A landscape with many peaks, sampled at points; each row gives a point and its height.
A climber steps from a point to the highest of its 2 nearest points, and stops where none of them is higher. Distance is the straight distance between rows; heights are no part of it.
q_470 h=432: [ -3  30  46  13 -12 -11 -10   1 -64  36  35   4  35 -13 -15  17  24   9
 -10  29 -11  32   5 -14  10]
q_799 h=314: [  6  -9 -29 -30  19  -7  -2   0  32 -42  -2 -16 -12  14 -23  -4 -30  24
  24  15  15 -25  -2  -9 -28]
q_238 h=454: [-33  16  58 -16   0  -2 -14  -5 -21  27  29  20  14 -21 -28  22 -25   4
 -45  20   1  20 -13   3  30]
q_901 h=379: [ 17  58 -59   7  42  -9  -4  11  12 -57  23 -13   0 -24   6  -1 -19 -18
  11   7 -62 -71  -3  -9 -22]
q_736 h=327: [ 25 -49  -1 -12  22   8  25 -32 -15  -6 -18 -23 -58  22  49 -21  -9  -7
  15 -32  16  42 -46 -27  10]
q_510 h=62: [-22 -43  -7  17  -4  12   5  16  -9  -5  -9  -7 -16  19 -13 -10 -19   5
  31 -15  37  12 -16   7  -1]
q_188 h=146: [ -2  42  -8  27   1 -21 -23  13 -25 -23  28  38   0 -15 -54 -34   2  21
  -2  23 -18 -57  11  11 -10]
q_348 h=516: [ 21 -16  86  21  -1 -25 -25   6  15  19  47 -30 -31  21  27  -4  17  -3
 -30   1  14 101  15 -10  32]
q_986 h=405: [  4  16 -47 -12  -3  12 -40  11  14 -15  -4  17  10 -49   6   4 -15 -20
 -34  -8 -30  -7   6 -16 -12]
q_678 h=73: [-18 -38  10 -10  18  -9  -1  -4 -24   4 -17 -18 -14  36 -36 -30  -4   4
  24   7  40  34   5   3  -5]
q_338 h=414: [ 20 -24  29  15  -1  12  10  33  43  27  -3 -20 -25  39  35 -18   4  -7
  46  -1  49   7 -17  -5  23]
q_582 h=335: [-15  13 -35 -11   9 -18 -46  38  28   3  -2 -22  13 -26 -30  -6  -1  33
 -36  -3  -9  -5  15 -22 -10]
q_180 h=383: [-23   5 -29  -7  11  14  31  25  20   5 -26 -23  13   7  23  39  10 -35
  16 -26  -4  13  18   1 -11]
q_138 h=535: [ 18 -15 -28  12  16  -2  -2 -43  10 -46 -26   1  10 -16 -10  59  -8  28
  29   6 -20 -30  10   8  22]
q_242 h=683: [ 43 -24  13  37  -8  -2   8 -31 -42 -12 -25  -5 -38  26  29 -12  16  33
  12  -9  18  45  -9 -16  16]
q_359 h=485: [-14  18  33  -2   3   4  -3 -10   3  43  -7  43  16   1 -19  15 -14  -1
 -15  14  -8   9 -38  -1  25]
q_854 h=308: [-30 -39  51  16 -41 -26  15   3 -42 -11  18   0   4  20  15 -19  26  31
   0  23   6  55 -11  -7  -7]
q_453 h=165: [  7  55 -24  -7  -6 -15 -24  41  -8 -14  31  24  17 -29 -17 -20  36  -8
 -26  16 -37 -33  47  26  -4]
q_982 h=437: [ 11 -33  -3   5   5  21  26 -55  10 -38 -27   0  -8 -28  13  27 -24   5
  26   1  -4 -22 -43 -28  12]
q_90 h=466: [-31 -48  28 -14 -16 -27  -1   6  -2  27   9 -17 -17  11  12 -40   6  -7
 -23  -4  38  34 -38 -15  -8]
q_473 h=331: [-14  11 -22 -15 -17  12  22  37  30  -4 -18 -21  17 -32  28  47  30 -28
 -16 -42  -8 -26  24  24  10]
q_800 h=475: [-11 -39 -11   0  20  31   2 -16   7  -7 -34  18  -2 -22  13  22 -21  15
  24   9 -11  13 -45 -21  21]
q_577 h=117: [  9  -8  23  21 -38  10  -1 -30 -49 -10   8  25  -1 -26 -11 -35 -12   8
 -11  36  35  41   9  -2  18]
q_394 h=359: [-11 -23  31  33 -12  20 -11  29  14  38   0 -12  -9  17  23 -32   8 -25
  15  -8  40  26 -24  -1  29]
q_599 h=533: [-10 -45 -22 -32  13 -25  -6 -28  17   7 -20 -32   4   6  10  12   8   5
  -3 -23 -11 -27 -52 -27 -42]
q_791 h=407: [ 12 -56  -1  -9   2  24  54 -59  12 -19 -20 -10   5  -2  43  33 -19  10
  41   4 -19  -7 -17 -36   1]
q_684 h=467: [-46  31 -21  13   4 -34 -18   4  28  -2  -4  -2 -14 -10  -7  -3  -3   1
 -16  21  37   1  27  -6 -13]
q_842 h=394: [ 26  -8  54  29   3  13   5   8  38  24  23  22 -55  60  44 -41  17 -14
  31   3   1  51  17  -2  35]
q_461 h=767: [ 19 -12   8  11 -28 -19 -18 -16 -56  -8 -35  -4 -10   2  26  -4  13  23
  -4  -4   6  47   3  -1   9]
q_402 h=367: [-13  -8 -49  -7  25  11 -40  14  19 -22  -3 -15   7 -37 -17  -1 -20  17
  -2  -8 -37 -16  -4 -33  -2]
q_856 h=577: [ -2 -12   3 -21 -11 -14  11 -50 -28   4 -23 -11   4  15   3 -48  16  30
  -5  24  33  -2   0 -23 -12]
q_976 h=1: [ 20  15  31 -27 -14  12   2  66  14  18   8  26  23  -6 -41  19   1  -2
 -15   9 -20   0  21  36   8]
q_340 h=164: [-18  33 -57  -1  36  -3  -6 -36 -19 -31  37  20 -21 -20  -2 -41   3   3
 -38 -21 -71 -40  -8  19  -8]
q_850 h=220: [ 34  13   9  12  -3   7   6  47 -19  11 -23  33   7  -8   1  67   9  -6
  10   7  -4   2  -5  18  31]
q_220 h=546: [ 12  15   0 -27   8  14 -25  -3  17  24 -11   6  10   8 -19 -11 -16   9
   4   4  20 -14  16   7  -8]
q_888 h=505: [-17  35  -7  31   3 -32 -14   5  32  21  -7   0  -7   9 -28  19   5   0
 -26 -12  20  -9  14  13 -16]
q_87 h=354: [-25   5  46  39 -32   1  16  -1 -34  11  22  16  -2  12  16 -13   9 -29
 -25   7  27  38 -27  13  -3]
q_397 h=385: [-41   3  38  32 -35   3  11  25 -59   1  39  18  31   0 -21 -19  -2 -21
  -8   9  12  13 -13   4   8]
q_23 h=600: [ -4 -27  -7 -39   4   4  -5  -1  15  14 -28 -27  10  12  28   3  17  -6
   2 -17  -8   2 -24  -7 -12]
q_100 h=373: [-44  -1 -31 -22  28 -14  11 -40  -3 -12 -13 -11  -2 -11  -3 -23  -4  30
  13  11  14 -59 -21 -39  10]
q_331 h=375: [ 56  -1  -1   0  10  25  -2 -18  29  11 -36 -35  36  26  33  22  24 -22
  34 -11  -7   0  -1   1 -27]
q_904 h=552: [  7   3  -1   9  -5   0   1 -33  23 -37 -33  -8  -4   4   9 -21  -5   5
  48  19  41 -22   6   8  -4]
q_436 h=326: [-32 -16  75  33 -34 -21  28 -11 -21   0  43   9  -9  19  28 -24  17  -1
 -11  28  35  63 -23  -4  -3]
q_962 h=649: [-13 -52  28 -15  15 -27  -5   3  18  50  -4 -21 -16  39  40 -38  35  -1
  26  29   1  63   3 -31   3]
q_144 h=510: [-20  27   0  24  -4  -3   6  10   2  -5  25  52 -10  -5 -52  15 -21 -15
  -4  10 -19   4  16  30 -32]
q_753 h=384: [ 29  19  27  -4 -45  -1   5  47  -4  53  19   2   0 -13  25   7   2  -2
 -42   2  26   7  -4  -8  19]
q_617 h=352: [-27   4 -24 -28  -2  -2   6  -3   8   6  -8   1   6 -14  17  -6   9   7
   2  -6  18 -62  -6 -27   6]
q_733 h=325: [ -6  19 -46 -22  64  10   3 -40  14 -51   4 -44  17  -5  -6  21 -35 -33
  10 -28 -44 -33  20  -7 -29]
q_877 h=280: [  7  43 -22 -18  12   8 -33 -19  52  11   7  29   6 -21 -35  -3   5  -1
 -27  13 -32 -42  21  27 -14]
q_886 h=160: [ 35  38 -38  14  -5   7 -29 -15  30 -38  32  34  -7 -40  -5 -28   7 -13
  -1  17 -46 -77   7  33 -11]
q_983 h=284: [ 16 -53  -3   1  17  -7  16   3   3  27  13 -18 -68  36  46 -13   1   6
  24 -19   5  64 -12 -35   3]
q_66 h=357: [ 11  51 -57 -18  38  -7 -19  19  15 -26  34   2 -14 -22 -19 -18 -20   8
 -11  12 -36 -42  22   4  -6]
q_441 h=126: [-16  18  21  10 -18   5 -20 -30 -54 -24  14  18  15 -25 -10 -22 -21   0
 -46  18  26  30  19  23   6]
q_857 h=457: [  3   2  72  22   1 -14  -9 -18 -54  31  36 -27  28  10   5   1  18   6
 -21  19  -1  73  -6 -24   6]
q_232 h=501: [ 41  15 -21 -23  29   2 -13  -2 -12 -34 -22  -5  14 -23  -4  64 -16   8
  22 -12 -36 -25   9   6   5]
q_834 h=729: [-39  16 -17  -9  35  -9   2 -28 -36 -23  -9   5  15  18 -17 -29  -1   2
 -10 -25 -23 -22 -12  22  -6]
q_575 h=529: [ 11  -5  33  -1 -21  -5  23   3   8 -13  -3  28 -37  26   2   1 -27  39
   5  18  24  27 -33  13  -1]
q_795 h=465: [-19  -4 -16  43   6 -20 -12  -5  29  37 -13  -3  -5  20 -30  17  15   0
  26  -2  21   7  22   8 -14]
q_544 h=446: [ 15   5 -22  10  -2  -4   8  -3  29 -42 -10 -28   6  -3  11  42  -5  -9
  10 -22  -8 -33  -4  -4 -35]
q_211 h=706: [-19  21 -48  -2  40  29   1  15  -6   0  21 -13  21 -10 -24   2  -2 -29
  13 -44 -28 -60  39  25  10]
q_859 h=530: [ -3  -4  18  30   1   6   2 -12  13  16 -26  35  11  -5  15  19   1   7
   4  14  -5  21 -39 -14  27]
q_342 h=193: [ 18  12  35  -6   7   8  24  40 -23   4 -25  18  10  31  23  19  11 -10
  17  -1   9  19 -25  26  41]
q_926 h=403: [ 26  48  32 -16 -24  -8 -20  24 -15  43   4  18  11 -27 -14  16   0 -15
 -54 -12  14  -4   4  19  22]
q_921 h=468: [ 18 -23  12  19   2  12  36   7   8   8  -1   8 -34  45  38 -10   2  13
  66  13  29  -7 -15 -11  27]
q_174 h=133: [ -6  44 -20 -36  -6 -32   4  18 -32   7  33  13   8  18  -8 -18   3  19
 -38   8 -29 -32 -12  -6 -45]
q_640 h=152: [  2  46 -31  12 -20  -8  -9 -12  -9 -37  12  52  -6 -33 -10 -34   6  13
  -9  27 -26 -57  11   4  -2]
q_382 h=258: [ 37  56 -15 -22  16 -10  10  40  56 -19  -3 -20  14 -57  -6  44  21 -38
 -20 -51 -60 -66  25  20  12]
q_240 h=451: [  0 -36  71   2  24 -19  -6 -37 -19  50  33 -10 -27  37   2 -29   2  15
  -3  24   8  81  -4 -30  12]
q_256 h=227: [  1 -65 -31  22   2  35  22 -35  -2  16 -17   1 -15  22  -3  10  -3  18
  29  -4 -11  16  14 -17 -14]
q_611 h=177: [  4   4 -54 -56  12   9   1  -7  13 -22  38 -25  -8 -16  12  14 -16   7
 -21 -40 -17 -64  12   5 -12]
q_742 h=194: [-40  31   2  -6  -2 -37 -34  12 -35   1   7 -33  17  -3   2 -21  26  19
 -20   2  30 -13  20  -7  14]
q_4 h=580: [-36 -25  11   1   9 -18  20 -50 -13  -8 -15  19 -32  17 -28 -10 -21  22
 -11 -12   6  18 -29  11 -25]
q_956 h=291: [  7  38 -30 -19   1  -6  12  46  27   7  -2   0   6 -42   1  32  30 -25
 -29 -42 -48 -43  30  33   3]
q_167 h=628: [  0  -4   1  21  -7  20 -19  17  33 -24 -43  -7  -3  -3  13  -8  -3 -18
  24  20  39  17  12  23   9]
q_249 h=134: [-32 -18  29 -22  15 -14 -22  -9   4  28 -24 -11  14  18 -15   8  12   7
 -16  -3  19   9  25  37  27]
q_157 h=360: [ 26  49 -40   1  35  -4   6 -36  10 -71  39 -48   4  -9   3  -5 -31  -9
  13   4 -31 -90  12 -12 -21]
q_610 h=621: [-37 -15  -3   0  17  -6  40 -52  -8  11 -24   8  -4  16  -1  -4   3  -7
  11 -14  16 -13 -32  10 -10]
q_566 h=38: [ 25 -12 -26  35 -27  38   8  11 -16 -12   5  27 -19  -9  -4  15 -21 -21
  12 -19  22  12   1  17   2]
q_51 h=758: [ 24   6   7  14 -11  18  -8  28  68  11 -39 -10  -1 -16  10  14   0  -9
   5  16  20  15   7   1   7]
q_290 h=224: [ 41 -51 -18 -20  12  -3  10 -32  24  -8  -7 -37 -30  22  12   7 -31  24
  41  18  20  17   6 -29 -30]
q_809 h=372: [ 22 -78   0   4  -1  10  39 -51   7 -14 -10 -20 -32  21  56   3  -5  13
  47 -18  -1  19 -25 -22   6]
q_785 h=567: [ 28 -12  55  18 -19   6 -19  25  17  25  30 -14 -11  -1  27 -13   1 -13
 -30   5  18  92  36  -3  15]
q_521 h=606: [  2  25  -5  -1  -6  -1  -8  15   4 -32 -31  23  15  -6  -3  28  25 -19
  -7 -13 -29 -36 -31  30  -9]
q_537 h=635: [ 24  -5  81  22 -45  18   6  36  -9  23  54  -2  -3  14  26  12  19  -7
 -24  12   7  78  28  19  34]
q_567 h=625: [ 39 -17  13 -19  10  13 -27   9  48  24 -20  -6  -2  11  -1  -5  -9   7
  16  33  23  28   0 -14   9]
q_275 h=416: [-19 -14  59  -6  24  -9   4 -17   6  59  26  13 -22  14  24  -5  -4  -1
  -4  33  -1  80  -2 -24  38]
q_149 h=408: [ 53  10 -27   3 -22   6  13  -4  36  -5  -9 -18  31  10  25  42  16  -8
  32   7 -10 -27   6  -7 -31]
q_380 h=292: [-42 -49  40 -22 -21 -26  29   5 -21 -13  13  -7 -25  40  -2 -25  15  41
   7  40  19  58  -2  -9 -12]
q_665 h=190: [  9  21 -55  14  20  -2  -8   5   7 -34  28   0 -14 -31  -8  23  -1  -2
 -26 -48 -60 -66   9  22   5]
q_960 h=795: [-22  19 -40 -14  16  -1  -7  12 -34 -15  10  10   3   1 -19 -10   0 -13
 -11 -29 -26 -25  21  18   2]
q_694 h=392: [ -9  11 -32  19  27   4  -5 -44   4 -38 -11 -14  12 -17 -17 -23  -4   8
  14  -8  -1 -79 -21 -26   7]
q_506 h=506: [ 23   7  -2 -17  -9   0 -12  40   3  21 -39 -16  36   9  19  16  27   5
   0 -15  -9  27  -9   3 -11]
q_377 h=85: [ -5 -12  53   4   9 -20 -17  -2   0  21   4 -25  -8  43 -10 -48   4   0
  19  18  59  43   8   7  -2]
q_395 h=298: [  0  33  -5 -15   8  -4 -16  73  37  33  -9 -14  11 -47 -31   6 -14   5
 -39 -12  -3   9  10 -24   8]
q_974 h=221: [-11  11  -9  28 -24   0 -45  25 -11   5 -16  13  17 -44 -10  10  25  11
 -20   8  -6   5  24 -10  29]
q_738 h=581: [ 13 -17  33   3  -6  10 -11  20 -53  46  30   4  -9   9 -17  -6 -18  30
 -11   2  35  27  -6 -26  34]
q_979 h=459: [ 29  16 -21 -29 -12  15 -34 -26  31 -15 -35  -7  18 -40  27   6  -7 -23
 -33 -13  -9  -2 -19 -10  -3]
q_353 h=605: [ -1  -7  32   6 -22  -7 -15  39  -2  28 -15 -16  32  -4  14  13  37 -11
 -16 -12 -20  62  14   9  23]
q_101 h=170: [ 17  -2 -36  19  -2  17  -7 -28  25 -66  31   5   4 -45   4  -3  -7 -18
  17  -5 -51 -88  11  15 -16]
q_9 h=514: [  9 -42  -4 -17  28  11   7 -21  35  22 -21 -46   2   2  23  32 -15 -13
  27 -26   9 -16 -29 -19  14]
q_229 h=261: [ 37  34 -14   1 -10   2 -13  34  18   8   4  34   4 -32 -20  47  23 -16
 -11 -12 -35 -28  32  23  -3]
q_820 h=412: [-14  15 -42   4  16  -1 -28 -17  12 -43  -1 -23   1 -14 -10 -43  -6  11
  -6 -13   6 -55   1   3 -12]
q_585 h=583: [  5  26  25   5  14  -5  -2  18  49  35 -26  -9  -3   6 -19  28  12 -18
 -16 -34  29 -29 -11  29  11]
q_361 h=279: [ 25 -23 -15  -5  -4  23  28  -8 -22   5 -13  -4 -23  25  48  11 -14 -18
  -4 -34   3  33 -31  -8  -7]
q_271 h=189: [  1  -7 -58 -29   5  26  30 -36  -9 -50  29  -7  -5 -10  -4   9 -28  14
   2 -21 -29 -60  13  -7 -21]
q_160 h=702: [ 16   1  48   1 -31  -6 -10  54 -30  13  29   8   8  -5  11  32  16  -8
 -25   4  -4  58  31  20  23]
q_116 h=424: [-31 -10  34  -1 -28 -32  -7   8   7  31  22 -16  -8  -3  19  -8   7 -10
 -50   4  26  61 -16 -18 -20]
q_387 h=564: [ 21 -15 -19  26   0   2   6 -25 -12 -34 -25  21 -16  -4 -23  18  -6  49
  26  16   0  -7   3   7  10]
q_630 h=137: [-19  39 -30  25   0 -10  -7  32 -19  -5  22   8   0  -4 -39 -28   3  -6
  13   4  24 -60   0  -9   4]
q_119 h=490: [ 13 -18  67  22   3 -27 -12  -3 -29  52  15 -20   1  49   5  -9  29   3
 -14   2   4  68 -23  -1   9]
q_32 h=611: [  8 -21  12  47  -8   8  -5   5 -18 -19 -33  25   8  11 -31 -19  -2  34
  29  40  -1  22  -6  -3  -5]
q_697 h=25: [ 51 -13  -7  12 -27  44  -5  27   3  14  -2  18  11  11 -19  -1  -9  -6
  15  -5   0  12  17  28 -16]
q_309 h=409: [ 35  31 -45  -4   8  -5 -14  21  23 -60  -3 -21  18 -15   7  17   3 -18
   5  -9 -27 -48   7   9 -35]
q_639 h=206: [ -1  23  -5   5 -10 -29 -26  31 -26  -1 -11 -10   8 -15  -3  20  15  34
 -10   6   8 -16  20   1  20]
q_455 h=419: [  3   2   7 -12 -37  25  12  30   6  35  13  31  12 -18  27   5   7 -14
 -10  22  15  -2   1   0  23]
q_814 h=623: [ 13  41 -38 -27  36  27  21  36  21  -4  25 -43  26 -22   0  11  -4 -49
   6 -37 -31 -78  40   8   6]
q_707 h=389: [ -3  24  41 -16 -32 -29 -24  23  12  25  15 -14   0 -14  23  -1  -2  15
 -46  19  44  28   1 -21  19]
q_541 h=573: [-19 -24  -9 -23  26  -6  46 -65  -3   4 -25 -22 -25  18  11  -9 -11  -2
  34  13  42 -15  -2 -23  -2]
q_164 h=718: [-33  14 -14  -2 -18   5 -15  26 -41   1  32  29  25 -18 -23 -11  10  -7
 -33 -27 -31  -9  14  23  -5]
q_803 h=243: [ 28 -37 -13 -12 -14   0  26  -5   4 -17 -20 -16 -39  33  33  -4 -13  31
  40  12  24  35  18  -3 -22]
q_981 h=144: [ 11  10 -28   2 -28   9   7 -19 -15 -45 -12  42  -4 -32  -1  -3 -10  -7
   5  16   0 -33 -14   1 -10]
q_379 h=456: [ -7 -25 -11  29   3  -2 -25  15   9  41  -3  -1   2  30 -33  10   5  27
  13 -26 -13 -12   6  10 -16]
q_915 h=262: [-10 -18 -25   4  -8  -7  37 -12  -7 -34 -30   3 -10  30  17  -2  11  20
  39  23  10  14   0 -16 -40]
q_811 h=572: [ -2   4  23 -24 -18 -16   3   6 -32   2  -1  17  -4  20 -12   4  -3  25
 -12  10  24  17 -21   8  -5]
q_998 h=484: [-21 -10  -9 -12   5  26  18   8 -42  33   1  14  15  13  -5  15  -8   8
  12  10   6  -4   4 -21  22]
q_111 h=486: [  9 -31  36  -5  -4   9  28 -19  -8  -7   4  20 -36  34   7 -32 -24  15
  21  20  17  58 -26  -3   1]
q_79 h=539: [-33  12 -20 -41 -10 -20  22 -35 -11  14   4   8   4   4  19 -35  11  10
 -12  26  12   8   5 -15 -38]
q_466 h=434: [  0  15 -26   5   7  15  -9  32  25   2 -30  -4  34  -8  11   7  23 -29
   8  -9 -29  15  19   8 -14]
q_13 h=488: [ -4 -16 -11 -16  12 -18  26 -40  29 -18 -13 -34  -4   8  15  51 -11  16
  13 -10   3 -40 -30 -28 -43]
q_339 h=135: [ -4  21  -4   3 -10  10  -8 -40 -17 -29   0  28 -21 -33 -14 -17 -29   5
 -28   1  15  -9  -4   9   0]
q_885 h=293: [ 19  39 -35 -15  16   9 -15 -23  47  -7 -15  23  -5  -5 -31  21 -22 -12
  -9  10 -24  -6  34  22 -33]
q_363 h=171: [  3 -25  17 -11  11  21   5   6 -12  -4 -42   4   6  28  16  12  -3  -2
  35  -3  -9  30  -6  22  35]
q_268 h=228: [ 33  34 -21  19  16  -9   0   4  34 -29   2 -29  26 -59  10  62  12 -41
  -5 -31 -50 -66  29   6   0]
q_214 h=154: [  9  67   5 -20 -16 -17   5  48 -14  -1  11  33  27 -31  -2  -4  34 -25
 -17  11 -22 -54  18  37   5]
q_703 h=184: [-42  57   2 -20  -8 -33   1  15 -34 -13  18  -3  24  -2   8 -30  11  13
 -21  38  20 -25   5  -5  -2]
q_322 h=571: [-29 -56   7 -17   9 -44   8 -37 -11  23 -30 -20 -24  16  27 -33  37   6
  18  23  11  38 -21 -40 -12]
q_547 h=531: [ 19  25  -3 -29 -15  11 -14  11  10 -22 -25  18  14 -18  14  16  -1 -22
 -35 -27  -9   3 -30  32   4]
q_822 h=681: [ 20 -10  14  33  -2 -20 -44  -9 -14   0 -41  -4  14  22  -7  -5  22  32
   2  11   2  28  -5  -7  -4]
q_136 h=50: [-21  -7 -18  16 -20  15  11  35 -29 -18  15  18 -11   0 -30  -7 -33 -14
  -6 -12  27   4  -9  24  -7]
q_511 h=175: [-22  37 -46   9  17 -18 -25   3   7 -11  36  19 -30 -17  -7 -11  -3  -3
 -57 -36 -60 -38   6  27 -18]
q_570 h=524: [ -1 -17   6   2  12  -1  47 -36   9   7 -19 -19 -31  40  44 -13  -6 -11
  48   5  51   5 -16 -18  10]
q_175 h=96: [-14 -22  61  -1 -19   5  -2 -30 -22  18  19 -17   2  17  -6 -53  17   2
   1  49  37  48  24  -2  -2]
q_806 h=752: [-35 -42  11  12   8 -13  21  20  18  33  -5 -12 -15  48  20 -14  22   0
  40  23   3  60  10 -11 -21]
q_763 h=410: [-38  25  45  15 -22  -3 -11   6 -68   5  53   9  40 -46 -20  -7   7  -4
 -30  29  -8  -4  -2 -15  17]
q_59 h=358: [ 29   3  51  41 -11   4  18  34  49  49  25  21 -28  35  34  -1  24  -4
  12   8 -12  55   4  -2  25]
q_479 h=619: [ 30 -37   3  12 -18  -9  29 -55 -29 -12 -43  -6 -15  20  19 -36  19  34
  14  12  24  11 -14 -22  -1]
q_345 h=341: [ 25 -28   4   9   4   7   3 -47  34 -16 -43 -16  21  32  21  14   9 -18
  29 -25  -8  11   0  21 -22]
q_910 h=500: [-10 -15 -25  -3  13  24 -26  -6  22  23   3 -12  18  11 -43 -26 -19   4
   9 -20   5 -20   7  -9 -24]
q_966 h=159: [ 10  21 -36 -61  -1   6  -4   4  23  11  14 -21  -7 -14  -2   5 -30  -1
 -39 -31  14 -29   0  -7 -23]
q_97 h=107: [ -2 -16  37  44 -39  16  -3 -31 -19   7  20  24  -1   8   6 -40   2  28
   3  58  30  45  18 -18  15]
q_468 h=664: [-14  10  -2 -12 -42   5   7  22 -79 -17  45  38  14 -14 -31 -22  -2   4
 -24   2 -25  -9  15  14 -19]
q_269 h=613: [ 28   4   9  27   8  15  -6  -8  47   7 -41   6  -3 -15  25  28  -3 -23
   8  -4  -4  33 -29  -6  20]
q_227 h=469: [ 29  32  -4  14  -2  -2 -29  -7  51 -24 -34  -6  40 -14  -7   9   2  -1
  28  16   9 -59   0  21   3]
q_343 h=151: [-29 -39  38 -11  16 -12 -12   9   4   4 -35 -12  -2  25  13   8  22  -6
  15  -7  11  48  -5  32  22]
q_352 h=536: [-21  -6  -7 -32  18  29   6  38 -21  48  -4   7  21 -13 -14  20  -9 -19
  -3 -11   1   9  23  -2  25]
q_5 h=617: [ -6  13 -21 -27  27  34  -6  22   9  28   4  -3  17 -30 -18  14 -16 -24
  -6 -26  -7 -45   6  12  34]
q_874 h=329: [  5  -5 -24 -25  35   1   8 -25  -1 -54 -15 -41   6  21 -12 -10 -23  14
  38   2  -5 -46   3   2 -42]
q_918 h=489: [  9 -31  -8  19  20  19   5 -31  33   6  -5 -40  12 -12  -7  44 -26 -13
  27 -38  10 -45  -2  -9  23]
q_580 h=662: [  1  -3  13   0  -2  22 -35  43 -32  31  13 -11   9  -7 -28 -10 -18   2
 -33 -31  25  11 -20  -2  30]
q_30 h=143: [  9  48  11 -28 -31 -22   6  43 -32  -4  15  30  26  -2 -21   1   7  -4
 -28  21 -16 -22 -20  16 -13]
q_778 h=518: [-25 -71   1 -20  -7 -11  16 -18   2   9 -14 -29 -25  21  19 -53  24   0
  13  -4  29  24 -41 -20 -17]
q_968 h=263: [  7  57   0  12   6 -12 -16  87  31   4   0  14   2 -63 -41  11   8 -24
 -29   1 -19 -15  18  -4  30]
q_347 h=174: [-19  66  14 -11  -7 -34 -29  31 -28 -23  43   5  24 -33  -9 -42  21  -6
 -43  14 -16 -12  14  12   2]
q_636 h=315: [  7  -6 -19   6 -17  20  13 -47  -3 -27 -36   7  10   8  18  22  10 -26
   2 -21 -24   4   4  35 -37]
q_959 h=674: [-21   2   5  -2  16  -3  11 -31 -13 -27 -30  13  21  20  -4   4  15  -3
  13 -16 -15 -33 -41  22  -7]
q_623 h=13: [ 19 -23  19   9 -24  31 -12  54  16  38  20  14  13   8 -42   2  -6  -2
 -12  -2 -14  43  16  30  -4]
q_370 h=436: [-19  15 -25  18 -20 -10 -26  -8  29 -28 -11   3  18 -20   1 -17  18  14
   6  -3   0 -54   9  36   2]
q_744 h=241: [ -9  37 -19  28  11   2 -44  45   4 -11   9  15   7 -63 -36  -4   8 -17
 -16   2 -12 -22  21  10  38]
q_403 h=545: [-34   0  11  29 -10  -8  11 -32   3 -15   3  41 -24  13 -29  -2 -22   7
  -4  13   5  36   2  28 -24]
q_225 h=248: [ -5 -38  -5   3  -9  25  63 -13 -22  11   2  15 -14  32  27   9 -14   1
  27 -17  -3  23  -5  -2 -13]
q_195 h=278: [-50 -37  -1  -8 -16 -31  39   3 -11 -16 -14   9 -22  28  11  -6  14  26
  15  29  16  24  -5 -16 -30]
q_281 h=212: [ -8 -36 -48   9   2  25  42 -36 -28  12  -2  10  11   5 -17   4   0  12
  22  -4 -18 -23   4 -45 -28]
q_460 h=207: [ 38  29 -27  -3  26  -3   7 -12  16 -31  32  -1   7 -43   2  56 -20 -25
  -5 -30 -58 -73   3   8   5]
q_536 h=511: [ 35  -8   7  36   2   9  -7 -36  46 -21 -33 -18  12   6  11  20   3   7
  46  21  29 -31   1   5  16]
q_606 h=476: [-65   8  11 -18  21 -11  -5  45 -19  35  10 -17  15   6 -21   3   7 -17
 -14   0  16  16  33  -9  12]
q_831 h=313: [ 15 -26  32  43 -16  13 -11  27  20   8  -3  12 -32   1  11  -2 -15  -5
  -2 -17  27  28 -33   3  46]
q_633 h=618: [ -8 -10  -9 -32 -27  -1  10  11 -48   6  39  12  -3   2 -20 -22 -18  32
 -34   5  11   4   5 -15 -18]
q_241 h=242: [ 34  33  -1  -4  -8   1  24  35  23  16 -22  45  -4 -33  -9  69  -2 -19
   0   9 -20  -3  13  21  12]
q_218 h=496: [-37  16  -2   4  -5  -6 -10  -7  -7  -3   2   8   7  -1  -8 -41  -6 -15
 -14  22  20  25   4 -22 -24]
q_709 h=532: [  4 -26  36   7  -6  -9 -10  35 -46  41  18 -26   4  48  -8 -17  10  25
   3   6  15  38 -14 -15   4]
q_952 h=124: [-26 -31  -5 -17  27 -18  -3 -26  -8  17 -26 -19 -11  20  -9  27  -8  23
  19 -19  21  -5  21  23  17]
q_922 h=547: [ 13  -8 -21  -3  17  37  12  -6  25  11  -4  -2   5 -17 -15  44 -26 -26
   7 -27  -5 -29   5   9  13]
q_449 h=435: [  0 -16  23   9  -7  11   5   7  -3  31  19  15  -9  24  -2  -4 -17  10
  -1  28  -5  77   2  -8   5]
q_33 h=450: [-19  -3   9 -18 -36  40  30  15 -31  36  25  44  23   0  -9  -3   2 -12
   3  26  -2  -8  -5  -2  21]
q_880 h=180: [ -2 -30 -42  18  -9  11  11 -44 -10 -65  15 -14   7 -29  -1  14  -6  11
   9 -32 -42 -69   2  -2  -4]
q_758 h=344: [  9  21 -30 -14  37  -9  16 -28  -1 -63   3 -63  23  13   1  19 -24 -29
  32  -1 -11 -71  15 -26 -37]
q_296 h=200: [ -8 -12 -42 -41   6  27  33 -31  -7 -11   2  17  -4  -5 -18 -15 -21  18
  -5   2 -16 -21 -14 -22 -36]
q_44 h=252: [ 14 -35  39  11  37 -39   0 -11   4  27   7  -2 -74  41  37 -48  12  -9
  19  -7   5  68 -29 -53  14]
q_849 h=439: [ -3 -32  63  21   8  -8  25  -6  -9   5  17  20 -42  57  33 -31   2   1
  10   5   9  64  -3   9  35]
q_209 h=312: [-19  28 -24  -5   2 -15 -46  26   8   8  28   9   7 -11 -45 -26 -20  18
 -38   0   1 -11 -10 -18 -28]
q_251 h=307: [ -3  22 -36 -12  38   6   2 -49  39 -18  -8 -15  10  -1 -17  29 -20 -24
  10   1 -21 -14  37   7 -24]
q_165 h=430: [-15  47  26 -29  -1  -4 -19  -6 -26  27  25   4  18 -23 -24  -9   0 -19
 -49  -6  12  -1 -10  14  19]

Where does a climber stop that starts at each point below?
q_915 => q_580
q_453 => q_960
q_842 => q_960
q_394 => q_960
q_100 => q_51
q_582 => q_960
